Each scene shows the same named points in several views. A view is turned or mirrored, and shifted as a whole, has a little noise and may leave points out.

Scene 1
View 1
J631: [ 27  10  -4  10  10   5   1   1  -5  -2  10 -19   1   1 -13  -8  11  28
  -9  -2   1  -3 -16   5  17   1   6]
J103: [-12  -3  24  26  -1  -4  16   2  20   2  -3 -17   1  -4  -5 -18   5  30
 -20   7  -4  18 -14  -1  -4 -20  -4]
J469: [ 19  13  -3  -4   5  11 -13   1  -2  -6  14 -13   3  -2 -18   0   6   9
   2   7   3   3  -8   8   3  -3   0]
J321: [  9   4   5   6  16   8   2   1   6  -7   8  -6  -6   1 -18  -7   8   6
  -5  10   3  12  -6   7  -4 -13   1]
J726: [  9  -2  10  14  26   3  13  -2   9  -7   1   1 -11   0 -11 -11   9   0
 -14   6   0  14  -2   8  -2 -13   2]
J877: [ 14  -2  11  19  22  -1  20   0  13  -6  -4   9  -3  -3  -1 -14  10   4
 -23   3  -5  13   5   6   3 -10   5]
J315: [ 11   9   0   3 -17   8  -3  10  23  -3   4   2  25 -11  -2  -4  -2  15
 -11  14  -7  13   8   2  -4 -11   0]
J282: [ 17   8  -1  -6  15  13 -11  -1   1 -10  12   0  -4  -2 -18   3   6 -11
   2  10   3   9   1  11  -5  -7  -2]
J843: [ 19  10   4  14  -3   0   1   1   2   2   5 -17  11  -5  -2  -8   7  29
 -16  -3  -4  -2 -12   2  17   3   2]
J241: [  7   0  11  11  21   4   8  -2   5  -6   5  -7 -11   1 -15  -9   9   5
  -9   7   2  13  -7   7  -3 -13   0]
J978: [ 12   5   5  10  17   5   5   0   0  -4   8 -16  -9   3 -19 -10  11  19
  -7   4   4   6 -15   6   4 -10   2]
J661: [  1   3  21  29  -6  -9  13  -2  10   6  -3 -21   9  -7   6 -17   6  37
 -28  -6  -8   4 -17  -2  15  -3  -2]
J979: [  9  -4  16  29  15  -7  27   1  17  -2  -9   4   3  -5   6 -19   9  18
 -31   0  -9  13   2   3   8 -10   4]
J751: [  7  -2  11  16  24   3  17   1  12  -7   0   1  -9   0 -12 -14  10   7
 -14   9   0  16  -1   7  -4 -17   3]
View 2
J751: [-17  27   3  -1  12 -17   9   3  20  -9 -15 -12   6  18  -2  -7   3  -1
   3  15   1  -5   0  -2   1  -5   5]
J843: [ -2  14   2  -2  -8  15  -1   5  13 -17 -15  -2  11  24   4  -8 -14   3
 -18   3  -7  -7  17  19  -4   8 -10]
J282: [ -6   2   3 -15   7  -6   3   6  -6  11   4 -11  -1  22 -10   5   0 -10
  -7  13  10 -12  -4  -2   3  -1   3]
J241: [-10  20   5  -3   9 -13   6   5  15  -8 -12 -13   6  22  -4  -6   1  -5
  -3  12  10 -10  -1   3  -1  -5   3]
J315: [-16  18  14 -17 -16  18  -3   8   0   1  -4  -7   1   7   7  -5 -10  -2
  -4   8 -22   6  12  -9 -11   0   4]
J321: [ -7  19   8 -11   7 -10   2   5  11  -3  -7 -13   4  20  -5  -4  -1  -3
  -6  10   9  -8  -1   1  -3  -4   3]
J631: [  7  14  -1  -9   3   5  -2   2  17 -12 -12  -3   9  28  -4  -5 -12   9
 -22   3   3 -10  11  20   1  11 -13]
J877: [-23  24  -5   7  10 -10  14   1  17 -13 -17  -5   7  17   2  -5   1  -2
   7  18 -13  -5   4   0   6   0   2]
J726: [-16  22   0   1  13 -17  10   3  16  -9 -13 -11   6  20  -4  -4   3  -4
   2  15   3  -9  -2   0   3  -4   4]
J979: [-26  32  -3  14   3  -4  13   2  26 -25 -26  -4  12  16   8 -11  -4   1
   7  15 -20  -2  11   5   1   0   1]
J103: [-18  38  20   5  -8  -1   1  11  29 -27 -27 -15  15  16  10 -21  -5  -5
  -1   5   2   0  10   3 -17 -12   7]
J469: [  5   6   9 -20   0   4  -5   7   2   5   1 -10   2  24  -8   0  -7  -3
 -20   4  12 -10   3   8  -5   2  -4]
J978: [  0  20   6  -8   7  -9  -1   5  19  -9 -12 -11   8  25  -5  -7  -4   2
 -13   6  14 -10   3  11  -3   0  -3]
View 3
J751: [ 10   2  -1 -10   1   0 -18  -1  -4 -12  -9  15  15  -8  14  15  -9  -1
 -10   0 -25   1  -9  10 -14  -4 -14]
J321: [  2   0   6  -4  -8   0 -10   0  -8  -5   1  13  14  -3  16   9  -9  -3
  -2  -1 -13   3  -4   4  -9   2 -13]
J978: [ -7   2   5  -5  -9   1 -10   6  -8  -9   3  21  16   1  12   2 -10   1
   1  -7 -17  -1  -6   5  -7  -2 -12]
J877: [ 15   4  -1  -6   7  -2 -18  -2  -1 -19 -11  20  15 -14   3  21  -2  -2
 -17   9 -25  -2 -10  13  -9  -8  -6]
J631: [-15  -2   4   2  -7   0  -2  15  -2 -13   9  33  14   7  -7   2  -6   4
   5  -5 -10 -11  -7   8   3  -6  -7]
J726: [  9   6   3  -7  -3   0 -18  -1  -7 -13  -7  16  17 -12  15  12  -7  -3
 -11   0 -24   4  -7   7 -12  -4 -10]
J979: [ 15  -3  -9  -8  19  -1 -19   1   8 -27 -16  22  17 -12  -5  24  -3  10
 -13   6 -29  -8  -8  18  -9 -10  -5]
J661: [ -1 -18  -8  -2  24   1  -9  10  16 -30  -6  26  20  -3 -10  12  -3  31
   9  -6 -23 -13   8  11  -2  -5  -2]
J241: [  3   1   4  -6  -6   0 -14   0  -7 -11  -3  16  17  -7  16   7  -8   1
  -4  -5 -20   3  -4   5 -11  -1 -11]
J843: [ -7 -10   2   5   5  -1  -1  11   5 -18   7  30  14   3 -12   9  -1  13
   6   0  -6 -11   2   8   5  -3  -1]
J103: [  9 -19  -9  -8  21   1 -14   1  13 -18 -12   8  19  -3  11  17 -12  25
   8  -8 -26  -5   5  10 -15   1 -14]
J469: [ -8  -3  13   5 -15   0   2   6  -9   0  16  18  12   5   9   3  -6  -4
   7  -1   3   1   2  -1   0   7  -9]
View 4
J661: [ 13  17   5 -14  10   1   3  26  -7  -4   5   8 -26 -12  13 -18  10 -23
  -6  20   7  -9  15  21  -9 -27  -3]
J631: [ -2   0   2 -17  31  -7  -7   2   4 -16  11  -3 -16   1  20 -14   8  -8
   3   6   9  -4   2   4  -8  -8 -13]
J726: [ -7  12  12  -2   6  14  -7  -6   1  -6   0   4 -12   4   6 -12  -6 -21
  -3  -9  -2  -9  -7   8   2   0  15]
J103: [  8  10  16   0  -6  11   3  25  -1   6  -4   5 -20 -18   8 -11   1 -23
 -12  14  -5  -9  11  18  -7 -13   7]
J282: [ -4  -2   0  -8  21  -7  -6 -17   6   3  -4   5  -5  10   0  -7 -11   1
  -1 -11   1 -10 -15  -7   8  14   4]
J751: [ -3  10  15   1   5  17  -8  -1   2  -6  -2   1 -12   2   7 -10  -4 -23
  -5  -9  -4 -10  -4  11   3  -2  12]
J978: [-10   0  10  -8  16   1  -6  -1   4  -6   6  -1 -15  -3  16 -12   0 -10
  -2   3   0  -2  -2   3 -10   0   0]
J979: [ 10  23  11  -4   5  20  -5  13  -5 -13   1   4 -19   0   7 -16   3 -35
  -5   0   3 -14   7  22   4 -21   9]
J315: [ 31  -1   0  -3  17  -7  -2  15   7   6 -16   0  -6   2  -6  -1  -3  -9
  -9  -1   4 -23   5   8  20  -3 -13]
J469: [ -2  -9   0 -12  27 -16  -4  -6   9   1   1   0  -9   1   9  -7  -3   5
  -1   1   3  -6  -7  -7  -2   9  -9]
J843: [ 11   7  -2 -18  27  -9  -2  11   0  -9   6   3 -18  -1  14 -14   8 -10
  -1  11  11 -10   7   9  -3 -16 -13]

Which points are out of place in each view (at most two, in the order of its rows)? Write - if all are in place.
view 1: J469
view 2: -
view 3: J978
view 4: J979
